Points, in no order, along strands that fork and pass close to each other.
(in the rows, 128 means zero)
Points whose rows are less than 88.4 apart are linked; no others are. Some points are linked to none.
J_140: [ 82 174 112 128 119 136  95 116 118 145 133 134 159  95 165 111 116 120
 139 123  97 118 112  96 116 168  97 121 139 179]
J_884: [163 148 117  82 159 169 116 147 161  95 137 163 107 112  46  84 125 115
 182 117 139 131 129 111  76 148 148 160 118 119]
J_849: [ 68 117 144 172 110 142 111  98 111 128  66  98 123 112 148 135 152 152
  80 159 112 137 154 156 148 131 163 107 154 124]
J_817: [ 68  91 142 169  91 190 151 142 123  85  66  98 122 126  99  95 138 100
  88 128 112 166 128 127 135 101 165 112 113 137]
J_50: [137  84 181 179 116 123 149 100 131 122  81 129  87 147 105 184 156 168
  87 166 135 139 161 143 125 122 141 114 136  64]
J_636: [132 132 100 130 129  40 153 158 120 148 151 107 166 138 206 158 142 115
 155 136 139  79 156 162 168  88 122 116 116 114]
J_214: [ 82 136 134 108 128 198 126 150 163 123 106  82 115 146  87  62 103  71
 147 102 108 161  81  63 103 148 164 143 110 180]
J_81: [114 150  80 138 111 143 102 137 145 121  87 158 170 117 134 138 148 101
 121 143 126  79 158 101 123 112  85 152 119 107]
J_169: [141 117 114  39 156 157 105 135 166 152 180 110 101 155  83 110 116 126
 182  89 146 152  81 117 128 144 132 135 114 149]
J_322: [ 40 134 130 158 114 170  89  70 108 104  93 113 140  89 147  98 124 101
  77 131  75 158 132 103 128 159 144 103 143 171]
J_560: [151  96 113 147  81 184 165 182 151 114  76 138 119 160  57  81 135 123
 156 109 122 132 146 135 121  60 154 165 108 111]
J_965: [151 151 166 112 135  66 113 123  95 150 224 120 146  83 200 105 116 137
 115 149 102 131 109 194 159 169 133  62 172 161]
J_459: [ 79 120 128 107 126 179 130 162 151 147 121  83 119 168  95  78  98  82
 166  93 108 146  73  80 124 121 162 154 105 167]
J_504: [127 123 139  80 143 116 124 102 117 191 168  90 124 149 183  96 139 149
 128 113 134 148  74 172 171 134 203  85 158 166]
J_670: [147 106 149 128 153 165 147 131 130  92 143 108  91 135  68 120  94 101
 119 114 161 163 100 106 133 151 141 124 120 144]
J_355: [133  90 145 174  93 176 172 163 125 109  71 113 101 154  74 108 137 147
 116 106 126 160 118 136 138  89 156 135 114 122]
J_51: [127 153  86 109 108 104 108 143 134 189 113 170 161 124 177  95 184 189
 150 129 122  90 138 164 127 105 116 149 136 143]
J_664: [179 102 166 122 143 153 167 115 132  97 127 144  73 163  58 143 127 146
 124 134 166 152 125 137 111 115 147 130 119  89]
J_314: [106 161  98 119 131  50 132 156 120 192 174 141 171 123 205 104 174 154
 167 127 103  88 137 186 165  91 146 122 124 146]
J_869: [ 75  97 127 183  85 170 152 153 133  94  64  93 138 139  93 121 133 118
 110 116 113 147 124 117 144  62 148 139 109 129]
J_68: [ 93 144 124 116 126 189 117 157 158  93 105 104 120 104  88  74  98  61
 142 106 107 153 123  74  92 145 151 138 113 168]
J_80: [ 98 156 126  76 127  71 120 140 126 196 199 107 152 131 206  95 156 137
 164 110  97 132  86 184 164 119 162 107 124 169]
J_616: [104  88 132 179  89 184 165 159 122 138  64 104 117 162  85  83 138 155
 123 101 108 166 101 155 152  80 165 132 111 130]
J_939: [130 153  92 143 131  91 113 114 126 111 135 134 172 101 155 171 122  96
 116 161 127  75 178 112 134 148  51 133 133 100]
J_682: [120 153  90  68 144 127 101 144 140 181 166 137 135 149 151 111 130 132
 193 100 114 110  92 108 114 144 107 148 112 159]
J_900: [148 174 109  44 128 132 106 129 148 181 197 153 155 120 170  86 165 183
 183 103  93 134  85 155 113 154  88 142 138 171]
J_464: [171 143 142  97 174 117 106  90 118 113 171 152  89 107 139 140  96 143
  97 141 122 159 123 125 109 200 129  97 162 158]
J_346: [ 99 180 106  87  95 165  88 136 139 153 116 166 174 108 125  54 156 133
 171 129  85 100 104  76  74 148  80 174 116 155]
J_209: [ 75 159 137 134 115 166  86 102 113 153 119 134 142  87 158  90 122 132
 109 130  85 138 110  89 106 174 120 116 153 188]
J_650: [ 99 173 100 112 107 171  80 131 131 146  94 188 190  92 137  71 155 132
 154 143  94  91 126  80 101 133  65 163 125 155]
J_909: [183 103 131 171  91 143 161 181 124 110 134  99  91 167  64 147 105 139
 138  92 132 161 108 139 155  67 141 184  96  92]
J_197: [ 34 124 120 158 104 131 114 115 122 132  87  95 152 124 161 133 118 110
 108 130 103 120 129 122 140 102 137 130 131 152]
J_763: [166 159 145  83 138  61 119 145 122 140 226 127 145  92 198 123 118 139
 127 128 121 124 103 202 150 161 117  76 161 149]
J_303: [ 67 138 141 128 135 135 117 103 111 170 120  91 131 123 180  97 118 125
 108 130 108 141  81 132 158 140 170 109 154 165]
J_575: [110  90 113 169  71 198 159 179 146  48  76 100 149  99  71 107 122  77
 140 125 116 137 159 102 105  80 149 155  85  99]
J_98: [115  96 157 164 127 209 156 147 124 105 111  71 117 159  81  93  90  85
 105  89 139 180  76  92 168 131 165 124 116 155]
J_104: [ 84 120  89 161 108 135 118 130 144  99  97 118 171 116 119 174 137  65
 111 144 128  89 169  84 132  99  82 140 113  98]
J_287: [108 156 116 114 128 179 105 136 145  96 105 137 125  89  83  82 126  80
 142 115 122 129 137  73  88 150 126 146 116 165]
J_949: [200 104 149 149 133 144 173 146 143  91 127 129  95 151  42 160 119 130
 152 129 165 139 127 119 116  85 123 167 107  64]
J_745: [154 134 105  93 160 132 116 144 137 123 137 148 112 149  82 135 113 126
 161 119 172 121 126 110 118 131 119 145 117 122]
J_958: [187 147 104  97 133  44 133 139 132 132 166 156 156 121 173 183 126 116
 127 160 163  76 172 135 126 147  51 126 124  76]
J_572: [184  94 162  88 153 133 150  87 124 139 135 139  84 154 113 147 135 190
 105 119 174 178 103 176 130 117 166  96 149 125]
J_255: [152  96 173 163 108 191 174 144 146  66  80 124  93 109  58  90 131 124
 106 139 148 165 160 122  91 133 164 130 113  99]
J_700: [170  99 155 103 140 144 156 114 125 125 129 135  73 163  80 140 121 176
 122 119 167 165 116 158 125 127 162 113 130 116]
J_268: [173  97 126 170 108 137 156 179 120 112 114 115 119 172  85 160 121 126
 138 112 135 121 121 120 154  68 118 176  88  89]
J_37: [ 92 152 148 158 121 146  82  84  96 139 111 119 136  85 162  92 121 144
  87 143  79 154 126 113 133 178 149 106 161 179]
J_837: [159 169 116  81 153 171 108 123 148 116 131 172  94 101  68  72 136 141
 154 118 133 147 128 107  78 173 134 145 125 149]
J_20: [ 63 100 148 186 102 163 117  89 111  87  73  96 118 120 125 141 150 117
  68 146 100 143 148 136 145 114 162  93 141 123]
J_584: [158 141  75  88 130 118 110 161 150 158 119 174 145 150 133 112 149 138
 164 125 136  80 136 123 126 106  97 163 117 110]
J_318: [125 105 138 177 120 155 148 170 135  82 104 105 131 126  80 147 116  87
 125 117 137 130 137  98 125  90 118 153 107 106]
J_886: [149 167  97 139 120  92 108 127 119 115 151 163 184  90 165 143 120 118
 135 151 118  73 162 105 115 163  25 141 129 114]
J_506: [172 152  72  94 128  80 117 147 136 159 160 169 153 114 173 133 154 160
 160 133 140  82 140 156 129 120  88 137 126 120]
J_675: [183 125 160 127 137 138 157 126 157  75  97 176 115 112  51 142 138 105
 119 164 160 115 170 106  78 130 132 156 117  67]
J_677: [179 128 139 129 128 127 136 110 151  99  91 183 118 116  76 171 153 128
 100 178 148 109 188 111  91 139 108 154 128  59]
J_917: [ 88 119 109 148 127 127 126 125 115 152  96 119 119 149 136 123 129 142
 131 109 140 128 121 140 142 114 156 118 134 148]
J_624: [164 153 132 140 125 100 109 110  94 117 171 178 161  87 167 132 136 190
 136 164 126  99 156 125  97 184  56 120 160 152]
J_220: [ 93 135 101 132 121 103 118 135 119 165 107 128 148 135 165 121 144 148
 141 116 131  98 116 127 138 115 136 130 123 153]
J_684: [111 129 135 154 129 155 119 117 141  57 103 131 132  84  73 143 132  70
  90 154 132 126 180  82 101 146 112 133 122  98]
J_586: [119 120 115 136 108 125 138 142 130 152  89 146 129 165 131 122 163 166
 139 112 146 112 145 157 130  83 152 138 116 122]
J_966: [110 146  95  73 153 119 105 152 145 172 177  97 134 178 145 131 114 118
 185  95 109 125  86 112 130 120 116 144 106 165]
J_872: [188 101 141 104 151 105 151 117 125 143 144 146 105 164 122 170 152 189
 134 124 173 144 124 179 131  93 143 122 125 114]
J_382: [168 124 104 109 144  49 141 139 129 126 168 136 133 138 160 193 124 116
 140 151 170  91 154 142 128 115  84 120 118  80]
J_863: [114 115 148 117 133 135 127  98 102 187 135 100 115 150 162  87 133 165
 118 115 135 156  93 189 174 123 197  91 158 156]
J_271: [166 121 122  89 146  84 129 123 128 158 141 155 106 139 145 149 156 188
 136 126 162 114 142 179 122 115 132 119 137 126]
J_370: [119 126 115  84 145 122 118 113 132 195 155 110 124 149 169 104 145 156
 149 104 124 149  84 165 157 130 163 107 140 161]
J_12: [158 136 122  47 179 140 105 120 140 139 182 134 100 129  96 130  97 131
 147 109 147 148  99 121 105 174 113 121 133 148]
J_336: [ 89  90 147 194  98 134 160 130  88 146  83  87 126 160 144 124 141 150
 112 115 134 142 108 157 183  57 168 135 119 124]
J_642: [194 107 148 158 122 140 187 155 139 100 115 130  79 159  52 138 129 150
 122 122 158 158 114 136 121  94 145 155 112  75]
J_525: [ 41 153 124 132  92 171  85  87 124  98 100 136 147  75 138 103 123 100
  95 128  70 146 132  78 112 165 119 112 140 173]
J_462: [150 125 152 149 135  95 126  92 129 126 109 153 111 125 133 188 152 169
 106 169 135 105 171 140 115 153 118 119 144  77]
J_449: [133 157 118  55 142  68 120 151 135 184 224 123 161 117 203 103 144 143
 163 107 105 132  95 193 146 129 124 100 140 164]
J_578: [ 89 110 143 157 101 179 129 117 139  74  68 121 110 100  86 110 149 110
  89 132 109 148 179 118 118 135 159 105 121 132]
J_828: [ 97 130 142 151 139 113 123  96  85 179 117  86 126 126 176  96 141 152
  99 129 127 132 115 176 177 114 196  91 155 150]
J_996: [ 87 122 115 164 117 153 116 124 136  69 101 121 146 107 107 170 131  69
 100 136 121 103 167  84 120 131 107 122 117 111]
J_875: [ 81 103 141 137 122 151 141 126 117 170 103  83 122 176 143  89 121 129
 128  95 128 162  81 138 171 100 179 123 133 165]
J_722: [145 104 137 148 105 166 161 159 141 117  82 142 103 151  54 102 143 155
 140 107 140 150 139 137 123  85 150 146 116 116]
J_701: [ 95 169 112 110 107 186  91 143 145 122  93 158 129  92  89  63 147 104
 147 125  92 131 137  80  81 155 126 144 116 154]
J_397: [ 70 139 140 124 137 155 103  99 115 148 106 108 123 121 148  90 104 115
  99 115 111 148  94 105 142 158 156 112 146 169]
J_25: [144 135 147 109 167 158 101  96 126  97 149 137  76 106  98 121  81  92
  90 121 143 158 121  83 104 211 146 106 138 156]
J_899: [170 100 127 115 145 112 143 143 130 141 149 122 105 163  98 166 127 137
 148 100 177 133 114 136 134  91 123 142 111 122]
J_811: [170 145 124  64 155  56 122 133 128 138 206 131 130 107 187 154 120 144
 141 112 131 123 129 185 125 142 103  92 148 145]
J_819: [169 106 203 150 150 100 151  61 140  88 121 155  78 127 119 191 132 141
  82 168 105 142 161  98  85 171 138 107 148  69]
J_406: [135 100 175 164 158  84 145  92 108 119 154  77 107 136 163 188 106 105
  73 152 154 148 131 146 165 165 136  87 159 108]
J_683: [ 60  95 137 153  86 193 121 115 134  77  48 118 112 110 106  89 154 112
  79 137  96 171 155 123 130 134 171  91 127 149]
J_408: [157 105 148 136 137 193 174 153 150  91 107 126  76 140  39  81 114 131
 138 110 154 173 127 130 108 125 162 145 112 120]
J_818: [186 104 162 123 154  98 172 101 137 111 138 150  97 150 107 198 134 144
 119 150 170 123 131 134 107 111 108 127 124  65]
J_18: [112  83 103 160  58 187 152 195 138  88  76 121 165 136  79  98 117  87
 162 116  98 118 135 120 130  39 145 174  86  99]
J_783: [109 168 100  99 122  63 121 153 133 192 178 150 167 121 212 111 168 150
 172 118 103  92 114 158 142 111 117 138 125 155]
J_663: [164 105 134 162 124 171 154 172 133  83 119 102 115 140  48 140 100 100
 145 106 143 136 122 106 124  94 132 168 102  95]
J_902: [154 155  77 122 147  69 112 148 131 122 149 135 168 116 168 160 119  96
 144 137 151  73 157 102 140 142  57 134 137 104]
J_492: [153 158 138  59 162 163 104 115 142 139 161 154  94 118  86  96 121 150
 142 114 133 157 104 118  95 180 130 118 128 155]
J_226: [ 98  98 108 175  95 176 145 180 146  58  96  87 146 119  82 141 120  60
 134 124 117 117 142  88 124  73 121 166  97 111]
J_592: [169 167 114  95 159 111 103 121 112 112 162 176 125  98 118 131 106 121
 147 139 129 106 137  97  94 182  62 144 130 132]
J_254: [181 127 146 134 127 117 130  89 147 132  88 185 117 118 116 174 166 168
 101 176 130 100 185 127 108 137 103 139 139  52]
J_434: [120 158 102 130 125  78 117 136 117 150 149 141 160  99 182 135 143 138
 142 132 123  86 142 149 139 144 100 121 141 142]
J_69: [110 107 134 141 127 169 147 159 135 128 121  99 109 157  77  92 101  96
 146  88 124 161  94  98 135 114 155 140 110 157]
J_896: [182 120 127 119 139 143 156 148 147  89 122 151 100 136  49 134 128 123
 150 126 164 121 140 110 101 113 131 163 108  87]
J_277: [116  99 163 171 133 177 153 128  98 122 109  85 120 161 106 113 105 108
  88  98 146 178  90 117 179 118 164 116 130 137]
J_172: [112 102 167 179 136 133 145 111  81 136 110  71 127 148 158 145 115 119
  95 124 155 148 101 154 193 120 173 106 144 134]
J_208: [148 175  69 114 119  83 104 151 132 145 154 163 187 121 191 124 144 133
 156 137 128  69 138 137 137 121  60 148 130 128]
J_559: [132 170 130 116 154 131  91 109 115 118 154 160 126  87 119 130  96 117
 128 129 118 128 134  76  99 197  77 125 140 155]
J_267: [159 136 116  76 170 123 122 127 129 117 178 145 102 134 100 152 102 119
 154 104 159 129 116 110 104 148  99 132 133 132]
J_784: [148 129  96  92 140 140 119 151 141 143 112 154 127 158  97 118 137 138
 161 115 141 109 131 127 119 113 118 150 121 123]
J_127: [173 124 158 105 174 134 123  81 127  91 150 147  80 117 108 149  89 117
  90 145 144 157 123  98 105 206 144 103 143 139]
J_344: [151 135 154 141 150 111  89  72 108 128 140 138  98  96 145 128 107 153
  89 156 112 160 131 127 124 201 141 102 168 152]
J_117: [147 100 184 164 149 148 160 111 130  72 119 116  93 123  78 173 108 105
  80 146 143 163 139  97 120 158 142 122 121  98]
J_772: [ 77 139 124 180 123  78 129 114  98 154 112  92 159 114 190 148 133 113
 110 149 126 102 139 160 169  98 145 109 141 128]
J_356: [178 170  90  70 158 103  98 139 123 122 182 167 141 106 133 134 116 128
 161 131 140  90 130 116 110 157  56 147 128 118]
J_926: [194 114 131 165 111 164 179 192 132  82 132  97 104 137  55 140  85 115
 143  98 129 157 111 122 132  80 131 191  91  73]
J_794: [ 99 102 151 164 140 118 142 105  86 162 119  66 135 147 183 116 124 128
 114 121 150 137  97 166 193  99 192  97 143 146]
J_170: [135 157  95 125 120  38 135 163 122 168 164 147 181 124 210 128 156 141
 157 135 125  72 158 183 165 103 120 130 127 119]
J_543: [109  93 124 184  76 172 162 179 131 102  91 104 131 155  78 113 117 122
 130  95 107 148 123 128 152  43 136 168  89 120]
J_343: [161 167 132  83 149 135  97 105 118 129 188 162 113  93 129 127  92 136
 138 128 130 143 111 101  98 204  85 111 138 166]
J_6: [ 35 103 128 170  90 155 128 105 117  99  65  97 148 123 143 128 141 109
  86 133  94 132 134 123 146  95 148 103 126 144]
J_867: [ 88 105 109 143  81 205 152 166 155  55  71 114 129  92  83  78 133  76
 120 129 114 135 166  96  95 103 152 146  91 114]
J_969: [147  94 118 179  68 166 157 205 136 108  93 114 141 159  70 121 114 112
 152 109 104 127 137 131 147  41 138 190  82  91]
J_419: [122 157  75 112 122  79 113 156 131 177 159 157 197 121 209 102 140 123
 173 132 105  66 123 120 141 107  68 162 118 141]
J_95: [167 139  93  78 137  73 127 141 134 165 169 157 137 133 174 139 158 175
 150 114 143 113 145 191 133 115 120 123 135 123]
J_984: [ 88 106 151 184 136 150 103  83 115  76 111  89 114 113 127 157 118  86
  57 148 107 159 153  97 137 174 140  92 141 129]
J_248: [ 81 155 116  95 122  81 126 145 132 205 167 110 155 145 204  87 149 149
 168 106 101 120  85 151 146 102 159 138 126 167]
J_339: [125 172 107 121 135 145  91 131 131 118 122 160 145 102 109 122 126 123
 130 123 112 111 138  82 110 171  81 135 137 141]
J_737: [191 105 114  84 153  66 146 150 121 130 171 143 129 171 133 193 120 123
 158 129 182 111 142 144 123  91  79 131 112  85]
J_712: [129 147  79 120 140  51 117 156 121 137 175 111 161 119 183 161 100  92
 161 125 136  77 145 129 146 128  65 119 120 126]
J_377: [109 145 130 104 162 168 107 120 128 125 145 117 100 135 113 105  90  89
 120 101 131 164  87  76 122 181 149 111 137 165]
J_653: [164  99 170 154 140  95 170 115 116 128 123 125 106 158 122 197 138 160
 113 139 177 135 142 147 131 101 124 128 127  75]
J_883: [189 117 152 150 129 180 167 155 143  89 153  94  83 135  48 107  80 106
 134  90 163 183 100 110 121 126 161 159  99 108]
J_621: [125  90 161 166 139 143 161 114  95 126 122  78 110 161 124 152 106 126
  93 115 156 174  85 134 189 120 164 110 138 118]
J_519: [147 162  88  38 139 138  93 136 149 175 173 148 147 133 135  97 147 155
 198  92  99 126  96 134 105 150  88 148 120 160]
J_335: [107 148 108  57 149 118 113 131 151 190 181 106 131 156 177 109 144 147
 172 101 116 138  74 145 142 139 147 120 122 176]
J_874: [ 79 101 139 163 113 131 139 125 103 150  80 102 125 152 139 123 145 139
 112 114 130 129 122 144 150  78 163 120 134 136]
J_367: [176 156 145 145 106 121  99  91 107 133 147 189 164  85 161 128 158 193
 118 175 103  97 163 137 108 178  77 129 163 143]
J_279: [131  95 146 181  97 132 160 135 100 149  84 100 109 172 118 138 149 172
 113 118 146 158 119 166 172  75 157 133 127 115]
J_371: [130  98 142 150 128 175 162 156 131 119 138  76 110 171  88 121  80 107
 127  83 138 166  71 101 157 122 147 132 110 133]
J_581: [103 134 122 162 123  50 135 130 117 155 143 101 152 124 196 172 150 123
 132 154 130  86 161 168 173 104 135  99 130 110]
J_514: [ 57 141 131 121 124  88 131 125 121 200 138  98 158 147 200  88 142 137
 143 115 104 118  93 150 160  88 184 125 121 167]
J_627: [129 134  89 117 113 106 122 139 141 181 101 161 136 155 151 112 168 174
 150 124 132  89 143 155 133  89 140 154 118 134]
J_349: [192 114 166 104 154  85 140  62 126 123 139 170  77 137 128 174 129 183
 103 163 135 137 142 151  95 155 143 104 155 110]
J_747: [107 161  77  99 102 153  88 146 151 141  87 177 170 113 126  88 144 108
 154 139 104  84 127  91 108 112  87 167 112 128]
J_477: [ 96 129  79 157  99 127 114 123 149 127  90 143 183 125 148 163 147 104
 112 152 134  65 174 109 134  86  95 157 112  97]
J_756: [163 165 118 131 132 115 112 122 108 113 178 180 179  79 160 124 127 154
 152 166 118  80 159 118 109 179  20 133 136 141]
J_61: [163 150 149 135 133  51 119 110 110 141 177 129 128  96 187 150 138 163
 115 179 114 102 152 186 133 163 132  88 168 118]
J_334: [132 169  86 131 113 138  91 120 131 116 107 176 167  91 135 126 141 125
 119 146 111  87 160  93 108 143  65 139 134 130]
J_348: [171 107 194 147 152 130 159  85 143  73 120 140  77 137  87 184 115 120
  82 159 144 150 145 104  88 161 140 122 132  83]
J_676: [125 107 119 149 108 147 146 147 128 143  73 140 109 164  85 115 153 169
 138 119 148 134 130 148 144  85 143 139 122 128]
J_689: [147 120 151 142 141  84 131  95 118 136 135 131 111 119 156 181 137 154
 100 163 137 121 158 160 124 150 141 100 147 101]
J_435: [ 95 169  93 110 133 100 100 140 123 161 152 135 153 107 170 133 121 125
 162 116 111 100 116 102 118 159  77 133 127 164]
J_877: [104  86 102 142  67 192 151 174 146 108  56 138 149 147  75  81 130 105
 159 125 102 123 155 118 114  48 152 161  98 120]
J_804: [162 144 108 101 143 157 122 143 144 102 110 167 112 119  43  98 139 124
 159 127 157 112 151 113  90 125 144 156 121 103]
J_686: [184 116 156  87 149 106 141  85 126 128 147 157  88 139 124 149 130 192
 114 142 155 152 124 172 109 148 153  95 157 120]
J_151: [173 100 160 171 102 179 186 168 146  48  94 105  99 102  46 101 120 121
 120 131 133 174 147 124  99 110 147 157  90  82]
J_309: [158 149 163 137 123  58 105 116  94 127 212 132 138  82 187 128 118 156
 119 174  97 115 132 194 142 176 118  79 174 154]
J_511: [ 74 111 134 137 120 113 131 135 118 181 124  92 134 170 171 103 130 138
 146  99 123 128  97 150 160  78 170 132 116 156]
J_202: [ 49 161 112 131  86 173  88 121 137  79 105 148 152  79 123 102 127  80
 120 130  87 130 141  64 109 140  94 132 123 160]
J_769: [185 131 128  65 171  73 146 112 130 115 195 141 110 135 158 183  93 124
 125 125 159 129 126 154 105 156  91 116 141 120]
J_629: [188 119 182 116 151  87 144  61 138 106 127 165 100 128 127 183 123 153
 104 177 118 131 151 114  85 167 119 108 147  78]
J_912: [ 76 134 116 159 146  85 127 126 110 126 136  92 142 131 162 165  93  87
 120 116 138 112 122 109 150 139 105 111 134 146]
J_467: [145 121 134 147 137 150 139 138 150  77 102 145 123 104  64 155 129  87
 116 140 150 110 172  96  95 137 121 153 117  86]
J_173: [ 30 135 123 143 105 111 113 116 121 169 103 117 167 107 179 105 125 114
 117 132  94 119 114 130 142 107 148 120 138 164]
J_646: [113 134 138 129 162 178 125 125 140 101 135 114  99 126  77 115  91  77
 124 110 149 156 101  80 119 171 144 123 122 143]
J_216: [141 118 130 130 112 129 127 112 132 125  71 170 113 129 101 151 175 179
 100 165 146 107 180 130 102 125 131 137 133  76]
J_76: [129 183 113  85 121 181  88 143 150 140  99 174 146 104  90  61 151 128
 173 123  99 127 120  81  84 166  93 168 120 147]
J_608: [153 102 154 157 110 130 147 119 129 121  75 147 104 145 102 158 180 173
 107 154 152 120 162 146 120 111 141 121 135  76]
J_588: [197 126 130  87 160  68 165 113 136 114 151 163 111 163 118 200 122 124
 146 145 170 110 137 140 102 113  91 136 119  62]
J_542: [ 84 164 105 130 120 169  97 130 140  81 109 148 149  59  92 105 120  64
 132 126 107 119 145  68  91 153 106 143 118 145]
J_386: [143 100 171 173 129 167 165 148 137  70  97 111  94 127  58 135 122 115
  92 132 148 168 134 102 113 130 146 130 113 102]
J_777: [163 160 120  54 148  82 109 150 142 168 224 137 152 113 187 116 145 156
 178  95 116 133 116 185 122 147  81 115 135 161]
J_963: [ 84 141 131 120 139 172 112 128 144 139 109 120 124 127 116  96 108  96
 119 109 123 162 100  80 124 165 151 114 123 175]
J_529: [ 97 116 159 171 134 127 106  95 100 140 106  96 125 111 166 139 129 138
  83 153 117 131 137 151 163 145 173  99 164 133]
J_312: [109 111 168 178 148 121 110  74 119  89 126  95 106 124 125 183 116  99
  61 161 119 146 163 114 125 188 128 101 157 101]
J_561: [ 41 137 135 133 117 113 126 104 110 201 126  93 148 136 198  84 131 126
 125 126 102 130  63 134 159 122 176 125 132 173]
J_564: [117 107 159 171 151 105 123  78  87 134 136  74 118 120 167 153  99 121
  68 158 132 135 123 139 171 166 166  90 163 126]
J_690: [104 148 103 109 123  86 115 137 123 187 159 136 145 125 186 107 144 157
 163 120 118 109 109 152 130 116 134 132 119 156]
J_832: [102 120 120 144  90 197 135 132 151  59  68 138 119  84  73  86 162  93
 111 140 108 137 180 115  89 124 145 131 105 130]
J_165: [187 145 109  39 183 102 127 121 137 113 185 154 108 132 114 165 101 131
 147 107 157 119 120 144  96 137  89 117 134 120]
J_571: [140 107 109  34 167 105 120 141 156 184 219  83 142 176 157 135 107 118
 172  83 133 160  82 162 151 126 131 102 112 172]
J_138: [112  98 182 191 153 115 139  81 110 108 132  70 118 129 144 195 103  95
  63 158 139 134 144 120 153 172 129  85 159  86]
J_816: [182 105 164 145 152 170 171 140 128  80 156 107  89 150  51 131  77 101
 112 110 174 184  90 105 133 140 147 139 108 127]
J_503: [189 134 153 130 126  45 136  96 118 118 178 147 120 100 171 179 133 171
 100 173 117 109 162 167 106 169 105  98 160 100]
J_431: [176  97 140  72 153 123 147 112 141 153 152 147 100 174 110 135 147 190
 144  94 161 163 112 189 133 104 149 112 142 127]
J_420: [108  99 109 156 107 118 133 157 124 158 107 117 144 182 147 140 138 141
 162 105 137 112 126 142 162  43 147 155  96 131]
J_921: [168 118 172 140 149  50 142  83 125 123 154 121 108 115 176 197 113 147
 103 173 136 115 157 166 122 164 131  96 158  89]
J_54: [ 52 114 142 172 117 170  91  79 110  84  95  98 122 104 138 122 119  88
  59 138  90 158 141 103 149 166 159  91 150 141]
J_304: [ 54 130 112 167 125  91 123 112 116 135 120  85 156 115 186 159 112  87
 109 135 113  93 127 140 167 118 125 108 132 142]
J_961: [146  91 150 173 122 118 162 122 110 136 103 117 103 160 115 170 152 163
 111 132 162 151 125 156 148  97 140 122 129 104]
J_628: [ 83  93 149 161 105 169 152 146 117 152  91  97 114 171 108  96 120 129
 120  97 116 168  86 124 157  93 171 126 122 148]
J_200: [138 133 158 157 142 130  78  67  91 132 131 128 119  96 162  98 106 150
  85 157  90 156 128 114 133 194 162  91 184 157]
J_391: [132 141  70 102 109 130  93 162 141 170 115 177 172 166 156 103 135 114
 180 122 129  80 136 112 128  76 103 184  96 117]
J_211: [135  83 182 187 123 101 164  99 129 131  98 117 122 142 137 214 160 140
  95 158 143 120 167 144 134 116 125 116 139  40]
J_161: [ 87 156  94 139 143  70 126 152 117 124 165  90 158 122 172 162  80  70
 148 119 135  97 130 105 153 140  74 116 120 138]
J_761: [100 155  76 108 130  98 109 154 133 165 142 145 164 132 174 119 124 115
 157 116 111  80 120 108 130 117  88 149 117 147]
J_141: [136 169  91  61 133  94 108 147 129 180 199 152 152 121 188 106 158 169
 186 102 105 121  97 163 118 142  95 131 124 156]
J_282: [ 24 123 118 132  91 127 112 118 122 180  91 112 157 129 181  86 153 148
 123 128  86 124 109 146 136  74 165 135 133 155]
J_410: [182 134 134  76 157  51 132 115 127 117 209 126 118 118 169 175  95 138
 107 136 143 137 116 176 113 162 108  82 165 130]
J_374: [136 157  66 103 111 142  83 158 154 163  94 194 193 134 145  86 138 118
 168 150 116  64 139 104 122  90  80 180 104 113]

A fork is a point with three links, a tip a point with one. Leave the first point through the second and follow the links. Name the first fork or tip that comes.
J_336; J_279: J_958
J_966; J_682: J_248
J_68; J_214: J_335
J_581; J_772: J_367

A fork is a point with three links. Follow the links from the first point to the second and name the forks in between, in order.
J_318; J_627: J_722
J_309; J_608: J_254
J_877; J_712: J_722, J_514, J_248, J_690
J_371; J_6: J_287
J_279; J_682: J_690, J_248
J_314; J_816: J_690, J_248, J_514
J_769; J_69: J_267, J_287
J_966; J_560: J_248, J_514, J_722

Follow the links from the first point to the second, and from the first to the third. Name the last point that the two ways share.
J_969; J_220; J_900: J_248
J_627; J_817; J_900: J_722
J_628; J_902; J_900: J_248
J_279; J_18; J_377: J_514
J_314; J_832; J_653: J_690
J_828; J_6; J_492: J_287
J_386; J_25; J_410: J_572
J_492; J_559; J_371: J_267
J_961; J_772; J_18: J_690
J_309; J_542; J_208: J_267

Name the points in between on the shortest way along the links from the first point to the second, in order.
J_335; J_98: J_370, J_504, J_863, J_828, J_794, J_172, J_621, J_277
J_287; J_410: J_701, J_76, J_346, J_650, J_747, J_374, J_391, J_584, J_784, J_745, J_267, J_165, J_769
J_832; J_875: J_578, J_683, J_817, J_869, J_543, J_969, J_18, J_877, J_560, J_722, J_355, J_616, J_628
J_95; J_344: J_506, J_208, J_419, J_761, J_435, J_140, J_209, J_37, J_200
J_511; J_939: J_514, J_248, J_690, J_783, J_314, J_170, J_636, J_581, J_772, J_304, J_912, J_161, J_712, J_902
